Points, in no order, along strands that fork, close into loops and pass close to each other.
In the rows, zero is written as 128.
Points whose rows are less than 64.6 apart are linked; no others are. Some points are linked to none.
vule: [ 77 162 166  98  93 120 203 132 126 121 129 155  78 186 119 131 109 112
 172 140 139]
rerek: [115 123 139 104  86 106 161 110 113 145  96 138  76 191 134  95  97 112
 163  99 120]
pep: [111 126 158  94  95 119 123  91  84 159 104 136  82 184 134  94  63 110
 175  88  97]
Roto: [ 93 126 175 115 115 139 141 122  85  92 133 171 110 167 146 109  72  97
 136  81  93]
par: [120 118 139 101 123 137 129  77  88 141 126 115 115 158 139  79  76 105
 150  69  84]
boti: [131 111 114 119 128 129 160 101 119 108 129 135 133 152 134  93 105  95
 120  72  93]
faz: [150 136  89 118 172 139  73 116  90 111  95  50 143  61 116 162 135 151
 138 162 138]
Sopu: [112 127 162 110 108 130  87 130 128 169 149 139 128 115 136  94 105 154
 127 135 109]
Zipim: [157 142 110  94 153 183  56 100  90 158 142  76 174  69 122 121  80 148
 131 152 110]
zigek: [131 103 103 122 137 127 177  90 122 108 101 126 136 150 130  98 141  94
 129  90 101]
zela: [ 85 141 164 103  70 114 150 143 122 165 118 151  85 169 126  99  90 138
 167 141 144]
lus: [ 72 147 185 108 130 146 121 111  92 109 117 172 113 141 148 138  73 139
 121 119 108]
derol: [ 87 146 139 100 105  81 167 128 143 179  93 146 106 141 124 129 146 140
 157 187 151]
nali: [157 106 147 167  71 123 133 202 174 126 190 146 115 162 129  96 151  95
  86 107 137]
ler: [162 123 114 133 150 167 104 117 124 118 173 110 161 106 122 119 110 125
  95  99 112]
nerat: [112 115 120 110 106 107 150  92 126 167  84 123 116 147 131  92 152 124
 157 140 133]
nune: [183 157  75 141 152 138  66 156 107  95 117  46 139  63 106 163 150 143
 118 152 135]
todu: [ 69 149 200 118 111 147 129 121  66  94 130 181 112 159 143 133  72 134
 143 125 105]
Vodam: [120 120 138 124  75  90 149 165 152 177 115 142  99 167 127  94 132 143
 140 147 150]
Rap: [177 102 131 158  66 139 116 175 162 154 188 116 113 175 139  67 130 101
  95  99 122]
dira: [208 128  75 165 157 174 114 149 132  67 175  91 164 100 127 162 112 100
  83  91 133]
Nik: [175  95  86 167 117 115 130 175 147 119 145  88 139  93  87 137 215 104
 127 148 139]
taniz: [203 115  84 129  63 171  83 119 111 197 148  71 139 147 131  61 126 132
 150 133 129]
ruden: [149  84 101 147  97 106 171 143 146 152 113 113 120 169 128  92 180 118
 131 118 155]
pifod: [130 116 144 138 126 134 127 142 134 126 158 143 138 130 137 114 112 126
  91 102 116]
zar: [ 67 169 162  81 125 105 159 107 135 164  97 155  97 134 129 164 117 152
 151 192 134]
Bego: [112 125 101 113 193 136 143  66 119 101  61 103 131 111 126 184 176 122
 143 140 136]
Rosab: [120 140 116  99 189 143  83  50 106 121  83  79 145  84 127 163 113 162
 146 144 135]
Buzut: [ 98 142  97 136 186 101 137 103 134 114  69 112 120 111 119 193 188 151
 146 157 150]
ludab: [183  93  75 148 141 144 152 137 136  85 163 110 168 113 115 120 146  95
 101  93 125]
Raf: [ 87 144 157  86 156 146  83  58 106 156 105 130 131 101 133 124  81 162
 138 128  93]
dever: [130  90  93 127 143 133 177  83 127 103  97 118 146 140 124 115 166  90
 132 100 119]
sege: [150  99 125 144 101 122 166 169 149 110 158 145 128 163 138  92 129  95
 100  74 115]
seb: [153 130 121 108 113 177  82  94  86 190 153  89 149 113 134  58  75 135
 165 112  92]
Subu: [ 96 129 106 129 175 104 157  92 132 133  66 128 117 117 119 172 196 132
 151 171 136]
reti: [160  87  77 150 146 115 181 133 149  78 131 139 157 132 124 132 171  97
 114  97 138]
Lidi: [121 132 195 143  67 133  95 197 143 134 180 167 115 138 132 115 129 141
 115 170 142]
Nobed: [114 103 101 124 139 119 191  97 132 128  76 135 119 139 128 132 198  91
 147 130 135]
zel: [119 132 155 104 123 168  68 101  82 165 160 124 137 117 149  71  68 146
 143 104  81]
lemom: [168 140 114 159 150 130  76 148 145 123 157  93 135  85 103 160 147 149
 106 131 129]
dun: [147 104  72 142 182 126 165 106 140  57 105 127 152 116 118 176 162 110
 122 105 139]
bagen: [182 102  90 156 152 143 147 143 153  66 166 129 158 119 125 137 133 102
  94  79 124]
gefa: [ 71 150 172 109 115 136 176 133 108 101 123 172 101 168 129 138  79 113
 144 117 117]
zefu: [147 104  79 126 169 144 174  81 128  55 112 143 157 125 125 140 132  96
 121  82 113]
duve: [106 153 125 146 166  82 116 144 152 141 102 129 115 110 117 178 155 168
 128 162 151]
tima: [134 148 114 138 182 117  80 111 126 111 102  81 137  80 114 169 138 168
 135 137 148]
Nopu: [ 98 154 135 128 173  97 110 118 140 136  98 132 123 110 129 172 129 165
 123 151 142]
leb: [176 148 104 153  85 155  30 147 155 175 196  94 144  83  98 125 144 116
 139 175 113]
pevil: [ 72 140 183 100  81 127 134 133 104 154 120 162  90 163 124 102  80 136
 171 144 133]
Fim: [123 117 118  95 140 148 138  52  89 128 104  97 138 135 128  81 106 106
 149  93  89]
vozad: [131 111 105 106 149 151 151  60  94 111 118 105 150 136 123  93 109  96
 130  81  86]
Kepiz: [150  97  81 110 166 156 189  67 123  50  97 134 153 138 133 128 140  80
 128  76 102]
nos: [150 123 103  98 150 167  93  89  97 149 139  81 169  86 123 110  95 137
 131 139 107]
Nata: [ 88 140 171 146  89 140 186 179 118  78 161 191 115 170 134 131 100 116
 128 120 146]
posap: [179  87  71 127 115 156 131 129  95 145 120  65 155 105 123  89 164  86
 133 136 144]
sim: [ 82 149 196 132  67 131 139 187 126 143 165 171 105 154 119 117 115 159
 157 179 160]
Vunil: [157 130 106 146 187 162 115 103 125  68 137 104 158  98 152 153  93 128
  99  70 134]
mem: [117 142 155 130 136 104  81 135 144 177 131 137 129  88 116 150 133 182
 131 165 132]
Nopez: [ 88 139 180 112 140 154  76 105 100 130 140 148 132 109 156 121  80 163
 105 124 104]
Bola: [ 66 166 164  93 102 116 192 130 132 139 123 157  81 169 122 141 113 124
 170 164 143]
Sen: [138 139  98 106 173 133  56  99  90 136  83  54 144  46 114 164 132 174
 161 173 137]
lasik: [ 95 180 141 125 186 103 121 107 145 122  79 129 115 125 144 194 118 157
 130 141 151]
fir: [104 130 119 107 165 118  93  75 119 159  76 102 134  84 111 158 151 168
 162 183 127]
Nikor: [131  95  99 132 109  99 197 132 155 112 111 138 130 175 135 103 154  90
 122 102 132]
zibot: [210 110  73 130  73 174  98 128 105 175 151  66 148 137 123  65 130 105
 132 135 141]
depit: [114 127 141 103  65  95 166 123 112 165  97 143  64 209 123 105  98 128
 166 120 139]
gar: [149 120 132 114 121 136  86 107 124 184 142 104 150  92 119  95 127 154
 142 156 116]
gozur: [114 127 126 141 111  80 189 192 170 125 139 162 120 147 115 154 156 118
 114 153 150]
gizal: [100 124 160  99 101 121 110  98  98 169 117 133 101 156 138  82  78 130
 162 101 105]
Saru: [189 117 106 118  73 170  80 107 105 201 158  75 135 146 130  58  91 139
 155 116 112]
gerop: [123 122 109 140 163 116 156 118 148  93 118 148 140 132 129 155 134 128
 101  96 125]
fipaf: [ 83 142 113 111 156  93 167  97 133 155  67 135 107 128 130 171 192 130
 155 187 144]
bet: [152 120 145 170  98 135 136 198 170  83 188 178 133 138 143 136 139 100
  71  97 127]
Rosar: [107 128 157 123 120 130 145 146 125 113 143 164 127 142 135 121 110 122
  98 106 118]
Vavep: [109 179 114 155 207  84 132 116 149  92  55 105 118 115 134 197 170 154
 153 131 159]
Nabod: [ 87 138 161  85 137 146  79  74  93 162 122 135 129 110 143  97  70 156
 146 120  81]
vogof: [145  89  85 108 146 157 183  71 110  69  99 118 151 144 139 104 136  72
 139  71 100]
laleb: [211 140  76 178 155 159  95 161 150  63 174  92 154  93 126 169 122 107
  92  83 135]
Kefo: [135  96 137 141 115 153 138 147  95  95 176 147 133 165 159  83  75  88
 108  51  81]
rigob: [ 89 149 141  91 173 130  96  58 118 146  94 122 135 107 131 144 105 166
 138 135 107]
gogu: [137 104 113 139 113 104 175 148 150 117 133 146 131 160 129  97 133 101
 112  93 121]
lipe: [190 113  76 120 121 180 132 124  82 127 145  70 173 129 129  71  98  83
 118 104 112]
Rete: [ 99 133 137 103 142 102 142  83 125 149  88 136 125 125 121 123 134 135
 135 144 120]
seg: [162  80  79 157 125 101 193 159 163  90 136 141 145 144 125 115 180  95
 107  99 138]
tolo: [ 98 133 163  94 119 146  83  86  83 170 132 135 126 120 148  76  69 142
 152 105  79]
Pob: [166 118 110 130 144 150 105 119 127 137 161  95 158  95 116 114 121 127
 111 127 115]
kanun: [158  95 135 149  94 141 150 183 140  90 186 159 130 165 148  78 112  93
  95  65 108]
Pul: [178  92  73 147 119 133 117 171 118 131 131  76 136  85  93 129 205  94
 126 157 142]
sol: [119 145 138 142 174 140 105 100 133  92 123 132 138 119 145 159  95 152
 102  92 135]
donus: [171 112 107 144 141 169 117 137 135 101 189 116 163 113 127 121 113 109
  89  88 109]
bupos: [ 70 143 166 129 104 143 185 153 113  78 144 190 107 176 131 143  89 108
 138 120 130]
fos: [ 99 127 127 102 152 113 115  73 125 173  77 121 133 104 118 131 156 161
 160 174 124]
lal: [140 100  92 147 150 110 174 127 153  85 123 153 147 137 124 144 152 110
 107 101 126]
Famib: [131  77  75 154 132 115 187 149 144 126  99 117 120 124 111 125 226  85
 139 121 169]
doka: [169 162 165 210 156 141  75 167 151  61 165 125 130 102 187 161 125 132
  96  81 151]
dit: [ 62 180 180  87 127 144 184 112 111 104 117 172  85 159 133 168  90 133
 158 153 120]
fadi: [ 97 131 163  98 123 125 118 105 108 151 122 147 116 133 129  88  88 127
 136 109 103]
siv: [128 102 125 131 128 144 153 123 110  95 154 149 130 160 148  89  85  92
 118  52  88]
zufa: [114 125 127 108 150 139 131  83 116 124 123 124 139 121 129 122 105 128
 119 105 100]
fidaf: [ 92 148 152 115 124  91  91 149 151 188 120 154 116  97 120 161 137 189
 144 190 138]
novub: [146 100  75 152 166 124 153 122 130  73 111 111 148 100 110 160 171 116
 119 117 143]
rakup: [128  91  92 137 105 103 202 125 146 127  91 134 114 190 139 103 173  92
 137 109 144]
kuge: [112 154 120 141 165 105 156 138 157  87 113 167 122 137 146 190 125 140
 105 116 149]
Kazim: [ 90 136 111 116 117  86 201 128 143 151  82 141  98 158 138 141 198 112
 155 175 153]
bote: [118 126 133  97 137 135 130  51  93 143 101 115 122 149 135  84  94 110
 155  86  87]
nak: [110 136 201 132  58 137 118 192 125 143 167 167 112 153 125  98 116 145
 127 164 152]
lafit: [151 124 152 130  78 142  76 153 149 187 170 122 122 132 138  73 124 134
 129 131 118]
zupo: [118 114 131 132 116  80 135 142 148 183 111 132 119 128 111 113 175 136
 140 172 146]
Regu: [140 133 107 172 152  99 169 183 177  65 137 178 125 138 143 181 138 129
  93  98 164]
Pas: [133 152 160 162 171 141  75 141 134 104 143 126 130 106 161 161 110 159
  96 101 148]
moz: [ 87 148 189 113 136 157  63  96  75 114 131 157 134 119 171 120  67 169
 118 124  93]
Zuram: [121 131 113 102 170 124  70  79 108 148  81  81 139  61 112 161 147 179
 166 180 130]
limoz: [ 72 150 191 131 108 150 149 130  75  56 137 187 120 167 151 149  82 133
 131 121 122]
lumap: [175  87  78 137 116 142 126 145 111 145 131  68 143  94 108 102 178  97
 131 154 144]
magu: [141 146 151 129 154 168  27 114 118 155 162 104 150  72 139 141 105 186
 128 144 117]
fas: [117 104 110 120 135 110 148  96 120 154  86 112 134 128 120 107 173 115
 148 143 138]
Dupip: [168 110 115 151 127 159 133 148 135 108 189 121 158 128 134 101 123  96
  86  83 107]
Gitad: [108 158 157 156 176 131  93 126 137  91 120 140 131 113 168 167  97 158
 101  92 149]
faso: [166 127  82 149 168 125 109 139 118  77 112  73 142  74 110 170 157 138
 121 123 146]
vutak: [ 99 125 117 114  97  83 198 128 145 167  78 140  85 170 140 124 186 117
 162 174 169]
Fif: [155 100 150 156  61 132 116 193 164 140 179 141 108 174 137  81 132 102
  91 113 136]
vaf: [160 112 145 168  88 133 127 198 172 104 199 158 134 145 136 117 148  95
  75 102 127]
Zil: [106 127 191 124  73 132 102 177 124 159 153 156 107 145 132  86 108 146
 135 149 132]
Vel: [146 106  91 109 152 155 162  67 101  81 115 114 151 138 128 102 110  84
 128  70  87]
fedin: [162  98 129 157  84 103 149 185 177 142 163 135 122 154 120  93 161 106
  97 110 139]
Nomod: [205 162  77 186 145 158  73 168 141  74 165  68 142  88 117 171 128 113
 101 107 132]
zatab: [112 124 183 112  80 139  86 153 121 163 149 149 116 130 143  83  99 151
 134 143 119]
Med: [ 71 174 162 101 153 116 118 108 137 144  93 150 106 121 142 177 104 171
 137 168 146]
Tid: [170 137  86 146 144 128  72 145 121 122 123  66 136  64  92 155 166 153
 124 171 131]
Nepes: [135  90  92 151 135 111 169 135 139 130 109 114 139 120 109 128 203 111
 135 135 153]
Favid: [121 130 127 119 166 122  99  97 126 138 120 114 141  97 119 147 126 165
 127 141 126]
milen: [ 89 201 143 130 199  88 119 106 150 103  76 122 113 106 157 195 121 153
 148 127 164]
Lopa: [149 111 109 127 145 124 110 107 117 147 124  95 149  92 106 121 154 137
 130 151 128]
zivu: [ 90 160 152  77 125 117 196  94 125 127  80 161  93 171 133 141 117 103
 158 134  99]
lod: [144 128 139 151 145 135 104 145 143 124 166 130 144 109 131 135 125 139
  90 110 123]
nutat: [149  94 136 147  95 142 143 167 118 104 176 149 123 176 156  75  94  87
 107  54  96]
sukek: [ 79 154 149 100  87  93 178 134 139 162 108 151  95 160 123 122 121 131
 162 173 152]
Korus: [156  90  92 162 125 101 145 161 144 134 129  99 139 114  97 124 210 114
 124 145 147]
Nivur: [121 122 152 161 115 141 161 178 128  56 161 199 133 150 158 142 113 120
  85  92 139]
zuf: [165 130 128 143  74 141  41 149 168 195 187 105 133 101 112 108 148 127
 139 169 112]
rasof: [182  89  84 152 124 141 146 147 136 108 164  91 159 117 114 108 154  88
 104 110 128]
Dat: [ 85 163 135 129 146  77 126 140 151 159 107 142 109 113 122 184 148 172
 144 191 153]
nebi: [100 122 163 118 120 140 135 135 103 102 143 166 125 150 146 108  78 113
 109  88 105]
dut: [ 64 165 179  88 139 144 135  96 106 109  99 170 103 150 141 160  74 142
 137 131 110]
fakod: [107 137 166 138  83  95 158 201 163 154 150 161 106 138 107 134 142 142
 124 180 165]
ras: [139 129 134 109 115 152  57 111 127 191 147 101 158  81 121 106 114 165
 158 160 105]
vuta: [146 142 128  95 149 168  43  86 100 178 134  87 168  63 126 134  88 169
 149 157 105]
gor: [156  90  97 161 112  90 196 180 176 101 140 162 138 160 126 116 170  94
 109 102 144]
Gena: [151 142 143 134 142 162  43 127 130 166 169 113 146  78 121 138 117 158
 119 147 115]
surut: [161 109  71 161 170 126 133 143 130  71 113  99 144  95 101 170 171 135
 113 124 144]
sufek: [151 129 134 142 148 130  88 142 140 132 159 116 143 102 115 150 133 150
  99 130 131]
bez: [107 140 120 143 139  92 173 155 156 106 116 166 123 142 126 179 137 129
 109 136 148]
zor: [ 79 170 173  77 132 135 193 104 118 114  99 168  78 169 130 160  94 114
 166 141 108]
Nufes: [120 142 105 107 194 139  87  61  98 103  56  65 143  80 122 176 137 152
 153 144 141]
Tuf: [ 78 162 145  96 157 107 108  92 136 161  85 148 113 113 128 170 115 170
 146 176 137]
dep: [207 100  73 147 116 163 127 152 123 114 170  81 174 117 116 104 148  72
 102 122 126]
nurab: [107 124 167 101  95 117 138 105  81 141 120 142  81 196 144 102  62 104
 163  78 107]
revi: [165 113  85 172 171 112 156 158 166  58 144 151 145 122 132 172 145 122
  95  78 146]
beli: [161 116 115 123 132 138  93 120 133 157 153  97 149  94 108 111 132 136
 122 146 122]
Tal: [152  91  67 136 175 139 177  94 141  47 107 146 154 129 128 154 153  98
 114  95 131]
lev: [113 140 139  79 145 126 176  59 100 132  61 140 107 162 137 116 139 103
 159 116  83]
Ref: [139 113 150 122  76 122 105 149 142 186 145 128 115 146 128  74 118 143
 132 130 129]
puda: [112 132 126 121 170 142 121  82 126 104 124 127 149 124 129 139 102 137
 103  93 113]
kelir: [ 98 134 134  99 153 120 165  69 120 136  74 136 123 145 135 127 144 118
 145 135 103]
bip: [118 114 120 143  95  80 188 177 162 137 128 153 117 171 119 116 152 114
 119 140 154]
gipu: [ 54 176 184  95 128 141 151 112 106 119 116 174  95 153 136 166  83 148
 142 150 130]
peku: [103 130 160 111 116 122 110 134 137 166 133 152 122 122 129 112 109 150
 119 142 121]
vip: [138 113 167 144  76 149 102 176 116 123 188 147 122 163 153  70 110 106
 100 101 103]
siba: [133 109 128 146  89  93 192 199 170 115 149 162 118 171 122 112 135  99
 103 118 151]
gedun: [168 144 122 138 122 164  33 134 135 170 181  95 149  72 111 139 123 146
 129 160 114]
rop: [134 126 172 151  83 118  92 194 156 147 178 164 113 126 126 122 142 121
  92 152 138]
gita: [134 105 113 126 142 111 126 111 125 146 108 115 147 110 105 120 165 135
 139 147 129]
pepil: [169 117 131 155 100 163 116 161 135 126 202 128 146 148 140  79 115  92
  88  82 105]
Refe: [146 126 142 150  99  85 126 195 175 157 153 146 117 129 110 131 169 132
 106 160 149]
sofed: [107 125 148 105  57 103 146 133 110 179 107 147  73 188 127  99  83 149
 174 126 143]
rabeb: [ 81 144 176 124 106 120 150 168 134 134 151 172 110 143 122 143 111 146
 124 163 153]
vutut: [ 97 135 153 105 134 139 125  93 105 131 126 146 128 129 137 109  85 127
 118 100  95]
zub: [192  88  72 130  91 162 119 132 106 163 134  64 142 126 128  75 156 103
 136 131 148]
saz: [109 128 162 149 116 148 160 161 115  32 145 199 128 160 164 144  89 120
  98  91 134]
res: [115 123 137 124 125  90 122 131 148 174 119 137 131 111 113 127 147 152
 131 163 132]
Puf: [107 146 130  91 185 145  82  47 112 132  88 102 142  90 130 149 104 163
 142 134 118]
Sal: [118 121 125 117  69  80 165 149 144 181 101 131  90 177 125  96 142 146
 146 156 161]
Pesul: [119 101  98 120 155 134 174  78 122 108  78 124 137 127 124 138 187  96
 145 126 129]
sor: [ 81 143 178 129  85 112 160 186 143 154 151 166 104 141 114 132 123 148
 144 183 168]
ruzu: [ 61 183 176  97 139 132 138 111 124 125 112 159  96 137 139 181  90 155
 137 164 143]
seve: [145 103 123 151 103 104 179 197 172 104 157 165 131 154 125 125 147  95
  93 106 144]
potog: [211 116  68 141 127 161 108 158 117 105 169  78 177 100 109 135 134  80
  93 129 122]
sezaf: [169 117 111 111  94 161  93  98 103 190 142  81 143 127 126  57  98 137
 161 115 115]
nula: [159  94 119 152  89 103 152 164 165 155 139 127 118 162 127  87 162 118
 113 119 151]
mepu: [116 147 167 120 149 162  30 105 115 159 145 121 145  84 157 132  91 192
 125 140 113]
rotin: [129 104 105 110 151 142 133  68 105 134  98  95 153 103 119 113 145 112
 140 137 124]
munav: [ 86 144 122 110 134  96 187  99 137 168  70 140  97 140 138 147 198 115
 159 182 141]
sep: [104 194 131 150 208  82 125 110 156  93  70 105 117 104 149 193 141 153
 160 121 161]
zite: [105 147 163 116 155 156  65  99 111 150 139 129 139  96 148 122  83 174
 116 128 110]
pid: [123  97 103 114 133 137 143  80 109 143  89  94 137 116 120 101 165 103
 152 129 136]
dudon: [106 160 102 149 195 102 117 103 134  97  56  89 122 100 117 190 175 160
 156 146 158]
Mema: [177 152 101 149 111 151  34 145 141 157 178  86 142  73  97 148 138 130
 125 173 112]
Nabi: [120 111  93 122 174 140 162  77 121  93  72 120 135 121 123 159 170 111
 135 122 124]
Rizud: [ 83 140 196 100 105 142  87 127  87 148 131 166 117 130 145 105  73 160
 138 142 108]
Fuvap: [118 138 117 139 175 116 151 111 146  78 108 150 134 135 147 176 118 129
 103  97 141]
Setu: [ 65 144 188  98  96 129 110 127  97 156 120 164 109 138 135 113  79 147
 156 145 111]
zoke: [104 164 152  72 149 122 197  71 111 132  64 151  94 173 145 139 134 111
 156 138  88]
mibu: [ 92 125 129 120 122  82 146 116 142 190  86 136 117 127 120 124 174 143
 158 180 142]
puru: [136 115 104 107 152 148 114  76 101 131 121  89 161  94 116 114 115 130
 126 129 116]
tilu: [164  92 112 140 107 122 147 134 137 141 148 104 138 142 122  77 148 114
 114 106 131]
Sinab: [217 114  63 149 145 164 118 154 120  78 162  83 172 102 117 150 136  91
  92 112 126]
romi: [102 136 150 140 101 104 177 195 156 113 156 175 115 147 124 153 132 128
 105 145 159]
dab: [173 142 100 171 173 129  94 143 137  79 132  80 134  82 116 172 133 146
 114 106 150]
Falu: [136 128 162 150 101 108 123 197 162 144 159 159 122 127 115 137 151 130
  94 149 142]
namat: [123 122 155 124  70 108 123 156 138 180 130 137 101 161 125  80 108 148
 138 134 138]
zunab: [117 122 103 108 192 143 119  65 103  99  60  84 140  94 120 170 157 132
 143 138 139]
buku: [167 106 124 143  87 126 127 154 151 156 171 108 135 154 128  71 134 111
 105 104 124]
Gomef: [180 110  92 171 155 121 140 161 160  71 165 139 146 115 125 159 147 121
  91  84 138]
ninok: [123 138 123 136 174 107 103 106 138 125 104 108 136 101 109 166 141 165
 132 144 140]
maviz: [ 76 146 172 110  99 123 175 136 103 116 123 163  86 183 125 121  88 108
 165 120 120]
tavel: [ 97 135 166 120 107 118 128 160 135 150 137 163 119 138 123 121 114 143
 115 147 136]
Gike: [156 127 145 132  77 140  62 153 157 194 179 114 132 111 125  87 134 137
 134 151 116]
pes: [ 58 171 162  95 116 113 170 129 132 144 119 161  93 140 121 160 110 142
 159 185 142]
Pibi: [178 157  92 151 169 137  69 149 115  91 136  54 139  73 112 165 129 146
 115 125 143]
dosuv: [ 92 120 184 105 107 131 145 116  76 109 123 164  91 189 143 113  63  90
 157  82  99]
zokip: [187 158  80 158 107 158  35 152 130 138 179  74 151  79  95 154 130 111
 118 166 119]
bive: [127 127 111 156 130  84 175 180 169 108 136 171 126 138 117 174 156 129
 100 140 153]
ramol: [119 123 143 138  96  80 148 188 168 163 135 152 109 140 105 124 159 136
 124 167 153]
rad: [ 87 145 133  95 141 103 142  75 125 166  72 142 120 126 128 142 152 142
 156 175 122]
kunap: [ 79 158 147  88 145  98 139  84 141 166  77 146 108 127 130 157 130 152
 153 184 128]
viled: [117  97  95 135 119 112 193 115 142 134  83 132 116 165 134 111 193  90
 144 124 147]
Gumet: [128 134 128 164 124 110 176 204 168  72 157 189 122 139 138 178 134 125
  90 118 164]
pepo: [205 158  75 159 145 164  63 159 125  92 164  66 152  80 114 171 123 110
  93 127 129]
bir: [171 132 104 141 147 132  77 139 132 136 146  80 141  81  96 152 157 146
 122 154 125]
zom: [151 151  90 133 184 126  80 115 105  89  90  56 144  66 119 168 136 152
 138 136 151]
beko: [ 88 147 175 138 123 159 152 138  98  42 134 193 125 164 169 153  80 128
 113  99 122]
Fega: [146 132 143 115 119 182  68 106  81 174 170 111 145 121 147  54  71 127
 143 104  82]
Bifik: [ 99 132 169 146  93 134 167 191 136  92 161 187 120 154 129 139 115 125
 110 134 151]
zabi: [119 127 139 119 143 110  96 117 136 170 130 129 137  98 116 136 129 166
 128 152 131]
Rut: [160 113 143 149  85 162  98 160 120 133 197 128 124 161 149  62 105 100
 102  84  94]
fuf: [106 125 120 125  88  80 180 138 142 170  87 129 105 170 133 112 165 129
 151 162 162]
favef: [130 133 140 101 135 159  50  92 112 192 138 101 163  65 129 121  97 182
 159 158 105]
bokup: [199 149  84 158 131 162  51 157 124 121 176  73 152  84 100 158 135 111
 100 146 124]
nop: [132 122 155 164 107 130 144 192 150  82 169 183 129 147 147 142 127 114
  78 112 143]
Beb: [147 129  91 168 170 105 170 157 176  55 127 176 135 132 144 182 132 126
  98  89 149]
Fama: [ 83 162 151 115 128  90 120 151 147 170 117 159 106 112 119 169 131 174
 137 190 150]
Munev: [111 126 130 104  96 101 156 101 117 164  85 130  98 178 131  89 119 123
 156 126 121]
Bevi: [161  86  95 148  98 118 161 127 127 142 130 101 130 162 130  82 167 110
 125 102 139]

A fork is a point with three links, a tip a point with one. Leave the first point through the second and follow the links. Name the first fork or tip that comes.
Nikor; gogu => Pesul
buku; tilu => nali
ludab; rasof => Mema
Sinab; potog => Gumet
gar; ras => fas
fos; fir => ninok
vaf; bet => gipu
zel; Fega => Famib
zabi; res => Bola

How many points has the smallest loop of links through each point below? Write none if it is on no loop.
res => 20
fedin => 9
siv => 14
nak => 9
lev => 13
Zipim => 13
Vodam => none
Kepiz => none
Rosab => none

Name the points in between on the shortest way along the links from the first point to the second, in order.
nula; gipu => fedin, nali, vaf, bet, nop, Nivur, saz, beko, limoz, todu, lus, dut
Fama; Sal => Dat, duve, Nopu, lasik, milen, sep, Vavep, dudon, Buzut, Subu, fipaf, munav, Kazim, vutak, fuf
bir; Tal => Tid, nune, Pibi, dab, faso, surut, novub, dun
dep; mepu => potog, Sinab, dira, laleb, Nomod, pepo, bokup, zokip, Mema, gedun, Gena, magu
pepil; Zipim => Dupip, donus, ler, Pob, beli, gar, ras, favef, vuta
nutat; rigob => Kefo, siv, boti, zigek, dever, Pesul, Nabi, Bego, zunab, Nufes, Rosab, Puf
